Each row is a point on a landscape with many valleys, with its height.
A ball rolls from a point to the lowest of its 2 nearest points, and stops where none of them is lower. Distance is the straight distance between rows; heights are no part of it.
pimip height 838: [-16  -3  16  -2  10  24  -2  -3   9  -7   4  20  -4  15 -10 -19  -9   5
 -19  25 -16  12 -14   2   1   3  -4   2 -23  -3]
Gasav height 865: [ -2  -5  -9  -3  -4  14  17   6 -18  -4  12  -1   9   7   6   2  -4   2
  -7  -5   2  -1 -14   2 -12   5 -22   4  16   7]
Nover height 343: [ -9   5  -7  -5 -16  -6   5  15 -11  19  18   2 -20 -37   1  12 -14   1
   5 -10   3  19 -11   1  -1 -20  22  -5  -1 -11]
Sebe height 500: [  8 -11 -10   5   1  -5  14   0   6   6  -3   1 -17 -10 -23  -9 -10  12
  18  12  10 -10   5   9  -5   3 -18  24   1   1]
Lun height 254: [ -7  -1   4  16   8  -2  19   9  -8  -7  -4 -10  -2  10   7  -2   6 -13
  10 -10   0   2   8  19   5   8 -15   7  20  22]
beri height 545: [-18   6  -2  -7  19  -1  -6   2  -7 -20  16  -4  13  20  29  22  -4 -11
  -8 -12  -9   4   2  -3   2   8   2  -7  15  10]
sige height 699: [ -7   9   7  20   9 -10 -10   5   1 -14 -16 -20   4   2  16   4   3 -11
  -3 -13  -8  18  16   1  11  -3  17 -14  13  27]
repuf height 864: [ 14 -10  -5  -3   2   5 -12  -7  17 -11 -21  -2  13  10  -2 -13  13  11
   6  16   9 -11   5  -7   1   2 -11   4 -14   8]
Zisil height 653: [  1   3   1  -5  15  -2   4  -8  -2  -9  -5   8   9  17   8   2  -4 -18
   4 -14  -5 -18  13   2   2  17 -10   4  13  -1]
sizik height 488: [ 13  -9 -27  -2 -12 -15  -2  -9  14   1   4   3   2  13   0  11  -3  10
  25   3  25 -25  11  -3  -1  14  -6  27   7  -7]
fezo height 685: [-13  14  14  21  12  -3 -11   2   2  -9 -17 -13   2   8   2 -10   0  -8
  -8   4 -19  27  16   4   9   3  14 -12  -1  23]
Tuv height 895: [ 15  -5   0   5  -4  -8  -2   1  13   8 -18 -13  -4   2  -7 -17  20   3
  11   8  20 -23  12   3  -7  -6 -11  16 -10  11]
lev height 778: [  3   3  13  -2  14  19 -13  -3  17  -5 -18  10  15  24  -7 -19  11   4
 -17  18 -14   7  -4   2   7  -3  -4  -9 -23   3]
tet height 565: [-18  12  -5   0   6  -5  -4   8  -6 -16  10  -8  15  12  28  25  -7 -12
   0 -26  -6  11   9  -3   9   1  20  -6  18  15]
molop height 673: [ 18  -1 -22 -18 -18   0  12   5 -13   8   6  14   9  23  -9   9  -7  19
   6   3  16  -6 -10  -4  -9  15 -29  18   2 -12]
sufu height 120: [-11   6  25  10   3   7   1   7 -16   5  21   8 -10  -9 -10 -14 -15 -16
 -22   7 -14  21 -13   1 -12   4  13 -16   6  -2]
Kaseb height 815: [-11  -1  17  16   7  14  -6  -1  17  -6 -12  -1  -8  10  -8  -8   1   7
 -11  26 -14  25  -2  -2   8 -16   7   0 -11   0]
zeva height 303: [ -5   7   2  13   8 -10  15   8  -4   3   4  -6 -13  -9   4   6  -3 -13
  15 -12  -5  -1   8   9   4   3  -1   9  24  14]
doz height 795: [ -9  -4  13  -9  25   7  -4 -13  10 -21   4  20   2   8  -3  -5  -7 -10
  -7   4 -17  -5  11   5   5  21  -2   6  -7  -9]
lavin height 521: [  6 -18 -16  -2  -4 -10  -6 -12  22  -5  -8  -5  -8   5  -5   4   0   4
  28   8  18 -27  21   0  -7  12   3  30   8   2]
dupo height 347: [ 14   1   4   5  -6  -5 -13 -17  17   7 -23 -11   0 -14 -18 -16  31   0
  12  16   5 -18   5   0   1 -15   3  -5 -14 -17]
bomo height 595: [ 21  -6  -9  -2 -13  -8 -11  -4   8   3 -10 -16  -4   3 -15 -14  25  -5
  22   8  23 -37  20   4 -25  12   4  23   5   9]
dotiv height 379: [-12   8  11  14   4 -17  -3   7   5   0 -14 -23 -10 -20   1   4  -7  -5
   0  -2 -10  26  15   3   5 -10  33  -9  11  15]
val height 519: [ 13   2 -21 -18 -20   0   5   5  -8  13  12   9  -8 -20   5  21  -4  16
   3  -8   6   1 -15  -5   7 -20   3  -5 -16 -16]
Zofus height 566: [-12   8   9 -12   1   6 -17  -4  -4  -4  21   4   1  -8   4  19  -2   2
 -20  -8  -9  15 -14 -13  -3   0  29 -27  -4 -30]
zumo height 344: [ -2  -4   2   3   9 -11  15  -4  -2   3   8   7 -22  -8  -5   4 -12  -8
  10  -8  -6 -12   7   5   3  11  -3  12  18  -2]
vabi height 701: [  3  -7 -16  -7  -7  -6   0 -10  10  -2   1  -4 -10 -13  13  14   4  16
  12   0  16  -2   1  -6   9 -15   4   5 -15 -13]
rogam height 242: [-21  -2  13  15  -1  11  16  22 -32   4  24  -4  -2   3   8   0  -7 -12
 -17  -3  -7  20  -4  13 -21  -4   4  -3  30  15]
gipo height 491: [ 14  -7 -32  -7 -14 -10   3  -7   3   6   6   6  -5  -1  -5  16  -9   9
  26  -4  15 -31  -3   1   6   8  -3  16   3 -18]
togi height 777: [  8  -5 -14   2 -14   4  18  19 -24   2   4  -8  -6  -5   6   2  -4  16
   6   6  12   5  -6  11  -4 -12 -24  19   2  21]
lelus height 824: [ -2   0 -20 -12  -6   8   5  12 -14  -3  12 -11   7   6  21  20  -2  15
  -1  -5  12   8 -11  -4  -2 -12 -12   7   2   7]
kug height 470: [  2   5  -2 -10   2  -1 -11  -7   1   0  -6   1  16   1   9   0  10  -4
  -1 -14  -2 -13   5 -10   7   4  -5 -13  -3  -3]
Napur height 843: [ -7  -1 -17 -24   6   6  -5   2  -9 -12  12  -5  10  10  28  24  -7  10
  -3  -6  11   6 -12 -15   3 -12   4  -2  -7  -2]
Pibop height 606: [-10   7  18   8 -13   7  -6  12 -27  14   9 -10   2  -3   4  -3  -2   2
 -23   5  -8  35 -16  -7  -7 -19  10 -16   1  18]
soka height 435: [ 10  -5 -18  -7 -12  -9   9   3   5  14  15   7 -23 -34 -14  15 -11   3
  19 -12   4 -12 -10   0  11  -7  19  -2  -2 -26]
Lal height 579: [  0  -5  18   3   1   8  11   3  -2   5   3  15 -15  -2 -21 -23 -13  -1
  -8  17  -3  10 -21   7  -9   2 -14   2  -7   1]
livi height 441: [ 17  -3 -18 -10  -4 -10 -11 -11  12   2  -1   3  11  11   6  13   6  -6
  23  -7  14 -37  13  -9   9  16   8  11   3  -9]
nuze height 644: [-10  -7   9   7   7  16  -3   6   7  -9 -11 -14   8  14   4 -10   5   8
  -9  13  -8  25  -5   6   6  -8 -12   1 -12  23]
ves height 327: [ -6  -6 -11  -7  -9   2  10  -5  -8   6  20   6 -22 -21  -3  17 -15   7
   0   1   2   7 -18  -1  -3  -6  11   0  -3 -23]
Peb height 100: [-15   7  26  12  16   9  -7 -11  10  -6  -2  13  -6   0 -14 -11   3  -6
 -11  17 -26  15   3   0  10   1  15 -12 -12 -11]
gekug height 159: [ -6  -4   3  12  12  -9  -5  -4  14  -4 -16 -16  -7  -3   7  -5   3 -12
  15  -4   2  -7  22   6   5   3   6  12   8  16]
pepo height 184: [-15  17  25  11   3   0  -6   0   3   0   0   3  -7  -2 -16  -9   4  -6
 -24  16 -29  28   3  -6   6 -11  22 -25  -7 -13]
sot height 664: [  0  15   6   2 -11   7  -7   7 -18   8  -6  -5   2 -11   2  -1   9   3
 -21   0  -8  24  -7  -9   1 -22   8 -25  -5  10]
pizas height 716: [ 15   0 -12   3  -8  -7   8  12   0   3 -10 -12  -1   1   6   1   5   2
  20  -5  17 -17   8  10   3   1 -14  22   5  13]
vofum height 525: [-10   4   3 -15  10  17  -2   5 -15 -13  21   5  10  15  22  16  -9 -13
 -13  -8  -4   0  -4  -7  -1  17   0  -3  10  -5]
rop height 416: [ -1   4  -9   2 -14  -5  11  23 -26  13  22  -7 -15 -30   6  11  -9   3
  -2  -9   3  14 -11   9  -5 -23   9   4   4   2]
fatul height 794: [  3  -6   8 -12  10  21  -5  -8   4   1  -7  16  13  18 -10 -14   4   9
 -13  21  -7   4 -18  -3   2   2 -17 -12 -23 -11]
Gular height 680: [-14  -5 -12  -3   1   2  -5  -4   8  -6  -2  -7 -10 -10  13  14  -9  11
   9   3   2  12   0  -3   7 -17   3   7  -6  -4]
guze height 756: [  1  17   8   2  -4 -12  14   2 -13  10   2   6  -7 -16   0   5  -3 -19
   6 -25 -14  -6   5   0   0  11   7 -19  23 -12]
suza height 284: [-16  18  18  17   4 -11 -12   4   3   2 -14  -9 -11  -5  -8  -7   4   0
 -16  13 -18  41  12  -5   7 -18  25 -23  -1   2]
Maza height 741: [-11  10   3   3  -1 -13   3   4 -13   9  11   3  -6 -17   8  11  -7 -12
  -7 -16 -10   5  -1   3   0   3  15 -18   8  -8]
les height 594: [ -7   7  16  -8   5   4  -9  -7 -12   1  12   9   4  -4   6  -1   5  -7
 -26   0 -16  15  -9 -12  -4  -2  16 -24  -3 -20]
fomot height 292: [-21   0  15   6   3   7  -1  14 -25  -7  25  -1  10  10  17   9   0 -10
 -17  -5  -3  16  -2   5 -14   1   6  -7  22  10]
dav height 639: [ -3   4  11   0  11   6   3   1  -4  -8  -6  11  14  15  -2 -10  -1 -12
 -10  -6 -13  -6   2   7  -2  17 -21   0  11   8]
nuba height 829: [ -2  -6  -3 -21   5  11   1  -4   6  -7   0  17  14  24  -1   0  -8  14
 -11   8   7  -4 -11  -8  -5   9 -20  10  -2  -4]
Tagar height 675: [ -3  14   7  11  11 -14  -7 -10  -2  -6  -7  -2   7  -5   9   0   4 -28
   3 -23 -11 -14  21   6   5  11  11  -9  12   5]
Deg height 670: [  2  10 -13 -11   0   1   9   5  -6  -7   5   7  16  23  13  14   3 -11
  10 -14   4 -17   2   0   2  16 -18   2  18  -4]
tiran height 502: [ -1   6   2 -10  10   9  -6  -5 -10 -12   4   8  15   7  14   7   2  -9
 -13 -12  -8  -4  -2 -10  -1  10  -3 -12   3   0]
gete height 357: [ 16  -8   2   3  -8 -12   5  -5  10   8 -15  -8 -18 -22 -26 -15   4  13
  18  19  14 -15  10   7  -8 -10  -3   9  -8 -14]
ren height 403: [  8  -8   7  12  -4  -7   1  -2  19   7 -13 -15 -21 -11 -22 -18   8  17
  13  27   7   0   5   9  -4 -19 -11  14 -13  -2]
kes height 394: [  6   1 -16  -4  -2 -11   4   0   7   2   2   2  -1   3  13  19   7 -12
  20 -15   7 -33  10   2   5  12   2  13  12  -1]
zoke height 314: [ 26  -1  -5   2 -12 -18   4  -2   5  23  -5  -5 -17 -20 -22 -12   9   2
  20   1  18 -27   5  10  -3   1  -1  10  -5 -17]
Nebu height 714: [-12  17   4  15  10 -14   4   5  -8  -1  -5  -4   3   6  13   5  -2 -19
  -8 -20 -12  10  18   5   7   5  21 -15  21  20]
temad height 489: [-10   4  10   1 -12   2  11  21 -19   8  13  -7 -10 -14   3   0  -4   6
  -7   0  -1  22 -13   4  -6 -17   2  -1   5  12]
nopot height 533: [ -3 -18  -1  -2   1   6  12  -3  11  -1  -1  12 -11   8 -15  -7 -17  13
  11  16   4   1  -3   8  -4   5 -15  24  -8   3]
Vev height 605: [ 21   2 -32 -27 -13  -3   5  -3  -9   9   4   4   3  -1   7  17   3  20
   6  -3  19 -10 -14 -12   3  -3  -9   2 -14 -13]
Goz height 387: [  4   3  -4   1 -10 -13  -9  -1  12   3 -10 -11   4 -14  10   9  14  -5
   8  -9  10 -13  12  -7   8  -8  11  -9  -2  -2]
turid height 728: [-10  15   3   6   8 -10   1   4 -17   4   8   0   9  -2  12  13  -2 -19
  -8 -26 -12   0   4   6   3   9  13 -23  19   5]
vume height 178: [ -8   3  27  15  17   8   1   4  14   4 -10  11  -4  13 -16 -28  -3 -13
 -12  13 -20   6   1  10   3   9  -5  -4 -10  11]
pesa height 710: [  4  13  -1  -5  -6   2  -5  -4  -7   9  -2  -3   6 -11   7   4  10   5
  -9  -3   1   9 -10 -10   8 -16  -2 -21 -11  -4]
sani height 709: [ 17 -14   4   4  -2  -3   2   1  23   7 -21   5   5  19 -27 -29   2  11
  10  15  13 -16   6   7  -4  17 -22  22  -7  10]
Lasa height 879: [ 12  -8   2   7   0   0  -9   0  14  -2 -26 -16   3   2  -6 -23  18   2
   3  13   7  -7   7   2   6 -10  -4   1 -13  10]
kozot height 558: [ 17 -19 -17   1 -12 -14  -7  -9  13   3  -6 -16   0  10 -12  -3  11  10
  25   8  33 -34  17   4 -17  13   2  37   4  10]
meba height 810: [  3  -1  -2  -6  -2  11   1  -7   4  -1  -5  14   4   9  -7 -13  -3  12
  -1  13  -1   0 -12  -6  -2   0 -14   3 -12  -4]
bek height 799: [-18  -4  20  -5  17  16   1  -9   6 -12  17  20   0  11  -2  -3 -12  -7
 -11   3 -13   5  -5   2  -5  18   2  -2   1  -5]
Rolel height 614: [-10  -3  15  -2   3   9   0  -5  -4   1   6   9  -3 -11  -8  -3  -6  -1
 -14  -1 -17  10 -17  -6   0   4   6 -17  -8 -13]
muda height 431: [ 11   2  -1   4   0  -5 -12  -7   7  -6 -16  -6  15  -1  14   3  15 -10
   9 -15   1 -19  16  -5   6   4   7  -6  -6  13]
Bokub height 479: [ 18  -5  -9  -8  -4  -9 -12 -19  12  -1  -7   3  11  -8  -2   3   9  -5
  12  -7  11 -33   6  -9   2  10   2   3  -1 -22]
Bigo height 745: [ -5  11  10   4  11  -3 -17 -13  16 -13 -13  -5  13   3  -1  -8  20  -2
  -9   2 -12  11   7  -9   8  -6  13 -17  -9  -4]
lan height 642: [ 20   5 -32 -25  -8   0   5  -2 -11   6  10  12   9  15   0  23  -8  16
   8   2  17 -19  -9  -7   2  11 -18   9   3 -15]
nuto height 208: [ -1  -8   1  12   5  -7   7  10   8 -13 -14 -17   2   7   5  -4   9 -10
  17  -8   3 -13  23  11   4   9  -9  15  19  30]
tal height 828: [-20  -6  18   7  16  13  -4  -5  22 -14  -4   4  -5   5  -7 -15  -4   0
  -6  17 -12  13  -4   0   4   0  -1   7 -13   1]
leget height 759: [ -3   8  15   9  12   8 -12  -9   8  -2 -16   7  13  10   2 -14   7  -5
 -10  -6 -10   3   1  -5   7   4   4 -12 -12   3]
pefi height 775: [ 19  -2 -15   0 -14  -3  -2  -3   5   8  -8  -7  -5 -11  -5  -8   6  19
   8  12  13  -8  -1   1  -8 -15 -12   5 -17  -4]
gedi height 851: [  3 -11  -8 -12 -12  11  15  -1 -17   5  13  12  -3   5  -2   7 -10  10
  -2   4   6   1 -16   8 -14   6 -24  12   4  -9]
vovul height 408: [  2 -11 -15 -31  -8  14   1  -2 -17   3  32   8  -2   1   7  19 -19  13
  -3   2  21  -3 -29 -11  -6  -4   1   0  -5 -32]
Kaso height 913: [  2  -8  11   9  12  -5  -7  -7  12  -9 -18 -10  10  15  -2 -15  14 -22
  10  -2   6 -24  27  12  -5  16  -4  14   3  16]
kov height 286: [  7   5  13  14   0  -1  -9 -12  14   4 -15   2  -3  -4 -19 -18  13  -3
   2  11  -6  -9   4   0   7 -10   2  -7  -6  -9]
lim height 724: [  8  -3  -9 -10  -5   2  -1  -3   3   5  -4   2  -4 -12   5  -1   9   9
   1   4   5   0  -1 -10   8  -9   2 -10  -8 -15]
kip height 620: [ 15  -9   0   0 -11  -8 -14 -17  20   8 -14  -8   0  -3 -17 -12  19  -4
  18   7  17 -32  14   0 -15   8   4  15  -2  -7]
muvam height 145: [ -9   8  27  10  17  11   2  -1   3  -1   8  13   0   9 -11 -19  -5  -9
 -22  15 -23   8  -7   3   0   9   5 -11  -6  -5]
viru height 769: [  8  10  -3   3  -2 -16   7   2  -7   9  -3   1   4  -8   1   2   7 -17
   7 -21  -1 -18   5   4   3   9   0  -9  11 -11]
Rovog height 796: [ -5   5  14  11   3   7  -5  -5  24  -2 -23   0   4  10  -8 -17  12   4
  -5  21 -10  10  -5  -1   9 -12  -3  -2 -21   5]
puvo height 177: [-15   0  20   8  -2   9   8  10 -27   9  30   0  -7  -7   2  -2 -10  -9
 -17   3  -5  23 -18  10 -20  -7   9  -4  14   0]
bafe height 596: [  1  -3   8   2   4   6  14  -3 -10   8   2  12 -16 -10 -19 -10  -7   0
  -6   8  -9   2 -19  -2  -1   4  -6  -6  -6 -16]
zumir height 623: [  2  -1   1  -1   9  15   4   3  -1  -1  -3   8  14  25  -1 -20   1  -1
  -7   0  -2  -3 -11   3  -2   6 -27   2   3  14]
bilo height 277: [-10   2   6  -5  -8   2   7   3 -18  12  22   6 -19 -26 -12   4 -18   4
  -4  -1   1  21 -19   4  -8 -16  15  -5  -8 -16]
Faza height 399: [  4   3  -2  -3 -10 -10  10  12   1  23  13   3 -22 -27  -3  16 -14  -6
   9 -14  -2   4   0   2   8  -9  20  -5  -2 -16]
vabas height 207: [-16  -3   2   3  14  -1  -9  -6  17 -18  -9  -6  -2   2  15   5   0  -8
   6  -7  -3   3  11  -2   5   3  -1   7  -1   9]
tigug height 806: [-17  -4  10  -1   9   7   6  -1  -7  -6  24   8  -8  -4   1   5 -11  -6
 -15  -6  -8   3 -11   3  -8  12   0  -1  12  -8]
Gifo height 342: [-20   8  14  22   7  -9 -11   1  10  -2 -19 -20  -8  -6  -5   3   2  -6
 -13   3 -16  31  20  -6  13 -19  34 -19   6  17]
baf height 813: [-13   0  15   0   9  14  11  12 -27  -3  34  10   2   9   2   7 -10 -16
 -14  -8  -9   6 -12   6 -18  17  -4   2  20  -5]
bifu height 463: [ 11  -6 -31 -11 -13  -4   7   0  -3  15  16  15 -14 -15  -6  18  -9   7
  19  -8   4 -21 -10  -4  13   5   7   6   1 -25]
bebu height 569: [  5 -12  -6   0   0   2  12   4   2  -4  -9   5   7  21  -7  -8   0   0
  11   5   5  -8  -1  11  -3  16 -30  21  13  16]
Fonon height 212: [ -6   7  22  16   7   1   1   1   8   4 -18  -4   2   4 -11 -25   9 -15
   0   7 -12  -3   5   5   4   5  -5  -7  -4  16]
dabi height 703: [ 19  -2 -18 -12 -10   9   4   3 -12   3  -3  10  15  14   0   0   4  16
  -1   0  12  -6 -12  -7  -6   1 -28   9  -6  -4]
suzez height 907: [ 16 -10  -2   8  -3  -2  -8   0   8   1 -11 -14   9   5  -7 -12  14  -6
  13   0   9 -27  19   7  -7  13  -9   7   0  11]
Buzuz height 655: [-16  -6  -4  -4  -1   4   2   0  -6  -7  15  -9  -8  -8  15  19 -10   4
  -6  -5   2  17  -6  -6   1 -10  14   1   3   3]
voko height 691: [  9   1 -17  -4  -6  -9   7   7  -5  -1  -6  -3  13  13   6   7   5   0
  15 -10   7 -16   2   2   2  15 -21  13   7   7]
vuri height 176: [-11  16  17  10   8   1   3   6 -11  -3   5   5   0  -2  -3  -8  -6 -14
 -19  -2 -14  18   5   2  -3   1  14 -18  13   4]
Fugog height 617: [-10   0   6   1   4   8  -2   4  -1  -6  -4  -7  10   6  10  -5   2   3
  -9   0  -8  12 -10  -7   0  -4  -8  -4  -7  13]
bibuf height 688: [ -3   8   9   3   8 -15  -9 -10   9   0  -3   0  -2 -13   5   3   3 -14
  -4 -10 -12  -5  13  -3   6   8  20 -15   6  -6]
Lukiz height 439: [  5  -6 -16 -24 -14  12   3  -2 -22   8  29   2   0 -11  11  16  -8  17
  -4   3  14   6 -25  -5 -11 -20   4   1 -19 -20]
nek height 301: [ -7  -6  -6  -2   4  -9  -1 -10  22   1   2   4 -13 -13   6  12  -8  -2
  18  -8   1 -17   8  -4  11   3  14   1  -4 -10]
tunir height 559: [  0 -11   8   0  12  12  11   8  -2   2   2   8  -7   7 -12 -14 -14   5
  -1  11  -4   8 -11  11 -11   2 -24  15   1   5]
rusid height 549: [-10   6   9   6  -3  13   8  16 -22   6   7  -7   6   2  11   1  -5  -1
 -14  -9  -5  24  -9  -1  -6 -14  -3 -11   9  24]
safog height 386: [-19  11   7  11   0  -1  -6   1  -6  -8   2  -6   3  -3  16  12  -5   0
 -11  -6  -9  27   2   0   0  -5  15 -13   8  17]
Rus height 804: [ 22  -2 -23 -14 -24   0   2  -4   4   6  -7   7  -4 -12 -19  -1   4  29
   9  16  16  -4  -3  -7  -7 -12 -19  10 -18 -21]
Mal height 803: [  9  -5 -27  -4 -16   1  14  12 -15   2   9   0   3   4  15  18  -8  22
   3  -1  17  -1 -13   3   1  -8 -25  18  -3  10]
sof height 665: [ -7  18   9   9  13  -9   9  -5  -6 -11  -2   5  12  11   5  -5   4 -26
   2 -17 -12  -8  19  15   4  18  -3  -6  18   4]
zaze height 562: [ 23   4 -28 -13 -23  -5  -1   2  -4  12  -1   4  -2 -16  11  14  10   9
  10  -8  14 -11  -8 -11  12 -18   3  -3 -19 -12]
Vas height 747: [ 17  -3 -23   6 -18  -8  24  19 -13   8   2 -10  -2  -2   7   5   2   9
  15  -5  12 -14   1  13  -1  -6 -28  25   9  20]
tor height 247: [ -3   5  19  16   8  -8  -4  -3  14  -3 -12 -10 -10 -11 -13 -13   5 -13
   4   3  -5  -4  14   6   6  -3   8  -9   3   2]
bok height 345: [ -4   3  -5  -6  -1  -8   2  -2   7  -1   9   1   0 -10  13  23  -1 -12
  12 -13  -3 -15   7   0  12   8  12  -2  10  -8]
Fufo height 529: [-12   7   3  -5  -8   3 -12   0 -10   2  14   1   1 -18   4  12   0  -1
 -20  -8  -8  26  -2 -11  -1 -19  34 -33   2 -19]
lalu height 625: [-13   1  -2   1  -4   4   6  14 -16  -4  18  -5   2  -2  23  23  -5  -5
  -6 -16   5  16  -6  -4   2  -8   9  -2  19  11]
luki height 487: [-11   6   8  -3  -3  -3 -13   3 -14   0  11  -3   8  -3  16  21  -8   3
 -27 -11 -10  27  -2 -13  -4 -12  32 -31  10  -1]
mip height 647: [ 22  -7  -1  -5  -5  -6 -12 -17  21   3 -15   9   4   2 -27 -17   8   2
  10  13  13 -24   6  -5 -12  12  -4  12 -11 -24]
nuso height 475: [  6   3  -7 -17 -15   6   0   6 -25  10  19   8   0 -18   2   9   0  13
  -3  -8   7  12 -26  -8  -2 -16   5 -18 -16 -18]
Nerum height 592: [-11  13  -3   1  -2  -3  -4  15 -18  -5  20  -9  13   9  25  30  -5  -6
 -14 -22  -5  16   4  -7  -6  -6  20 -17  20  12]
Rosol height 598: [  1 -16  -1  -3   5   9   4   8   8 -10 -14  10  23  31  -7 -17   0   2
  -2   6   1  -4   2   6  -2  19 -30  14  -3  18]
dubu height 729: [-12   8   4   7   2  -4 -17  -2  12 -11 -15 -13   8   0  12   6  12  -1
 -10  -7  -6  20   6  -7  12 -12  17 -25  -7  -4]
zaz height 333: [-25   2  19   5   6   3  -2   7 -13 -10  17  -5  -1   1  13  15 -13  -9
 -24  -3 -10  28  -3  -3 -14   3  21  -8  19  10]
lefut height 513: [ 10  -6  -7  -3  -4  -5  -2 -11   8   5  -8   4  -3  -2  -2  -2   7   2
  14   2   9 -17   5  -1   1  10  -7   8  -4  -8]
Gigiv height 453: [ 13 -13  -1   5  -1  -3   9  -1  14   4  -8  -2 -16  -2 -34 -22  -7  21
  15  27   6   0   0  10  -6  -9 -14  23 -16   1]
dise height 440: [-14   2   3  -1  -4   9 -17   7  -4 -10   7 -10   6   2  17  18  -6   5
 -22   3  -6  33   0 -10  -3 -16  24 -18   5  10]
nem height 589: [-10   2   6   8   8  14  -4  12 -14  -8   0 -11  15  17  15  -3   0  -2
 -20  -1  -7  23 -12   0  -7   0   5 -14   6  21]
Fedak height 678: [ 21 -13   4   2  -4  -4  -8 -11  18   3 -20   3   1   8 -32 -27  13  15
  10  23  10 -14   5   2 -10   1 -11  16 -14  -5]
rubig height 779: [  6   2  12  -4  13   8  -5  -9  20  -7 -12  13  19  23 -14 -24   5 -11
  -9   4  -9 -13   1   2  10  15 -11  -6  -7   6]
getap height 255: [ -7  -5   4   2   8  -4  -6 -16  16  -7  -8  -1  -8  -7   2  -1   1  -1
   3   6  -2   0   6  -4  12   1   7   5  -4  -8]
zab height 536: [ 12 -19 -14   2  -4  -9  16   5   1   1  -1   5  -8  12 -17 -10  -9  12
  18   8  12  -9   6  15  -8  13 -27  34  12   9]
Rom height 840: [ 14  -2 -22 -11 -16   3  14  -1 -17   8  16  16 -10   0  -6   4  -5  18
  11  -1  14  -4 -17   2  -4   3 -15  12 -10 -16]
rumid height 770: [  8   2  11   4  15   0 -18 -10  13  -9 -17   1  18  16   2 -12  10 -12
  -5  -3  -7 -15  15  -1   6  13  -7  -1  -8   7]
Mez height 421: [-18   1   2  12   6 -15   3   8   8   3   1 -13 -16 -23   4   7  -6  -2
   4  -9  -2  19  11   4   5 -10  12   1  11  12]
fitob height 827: [ 20 -10 -22 -16 -16  -3   5 -12   0   8   2  15  -7   2 -19   0 -11  25
  10   8  13  -9 -16  -8  -8   5 -18  12 -17 -18]
rona height 668: [ -7   2  14  20   9   8  -8   9   8  -5 -23 -16   2   8  -2 -15   3  -6
  -4  10  -9  18   6   7  11  -7   1  -2  -9  35]
nipat height 259: [ 24  -2   1   8 -18 -17   7   1   4  22 -11 -15 -11 -23 -11 -16  15   0
  18   0  10 -15   8   5  -3 -14   6  -2  -6  -1]
Zan height 378: [ -4  -1   0  -9   4  -7  10  -7  -7   8  12   7 -10 -14  -1   9 -13  -4
   0  -8  -7 -11  -4  -3   2  10   3   3   9 -20]
saf height 746: [ 23  -6 -21   5  -9  -9  10   9   2   8  -7 -18  -5 -13   1  -1   6  17
  14   9  22 -15  -1   6  -2  -8 -14  17  -8  12]
novap height 787: [ -4  -4   6 -12  24  11  -6 -11  13 -21  -5  20  21  23   3 -16  -1  -5
 -12  -1 -15  -9   6   0   7  20  -7   1 -11   3]
salan height 847: [  8  -8 -10 -11   6   8  -9  -7  11 -13 -12   3  17  24   4  -5  -2  10
   2   0   9 -10   1  -9   5  10 -20   9  -8   2]
Darur height 328: [ 13   0  -4   5  -8  -9  -7  -6  14  12 -15 -12  -9 -21   0  -6  18  -1
  12   1  11 -17   8  -3   5 -15   5   1 -10  -5]
veti height 712: [ -5   9   5   9  10  -4 -17  -4   9 -18 -16  -7  14   5  17   5   3  -7
  -6 -12 -15   8  19  -9  11   3  18 -14   3  11]
rataz height 370: [ -7  -5  -7 -17   0  15  -2  -6  -6   1  24  11  -4  -8   5  20 -13  14
  -3   2   2   4 -18  -9  -1  -1   5   2  -6 -24]

For each start below, name the point where the ball stops.
Zofus -> sufu
dabi -> bilo
lim -> nipat
Napur -> nipat

Call two points neighbours if one is among the 2 nearest of the other. Go from one point of each pair to the other, from neighbour to neighbour, staying as low as possible. Name the highest point that can't be avoided.
Peb and nipat -> dupo
gekug and sufu -> Rolel
sizik and bilo -> gipo
Peb and gekug -> Mez
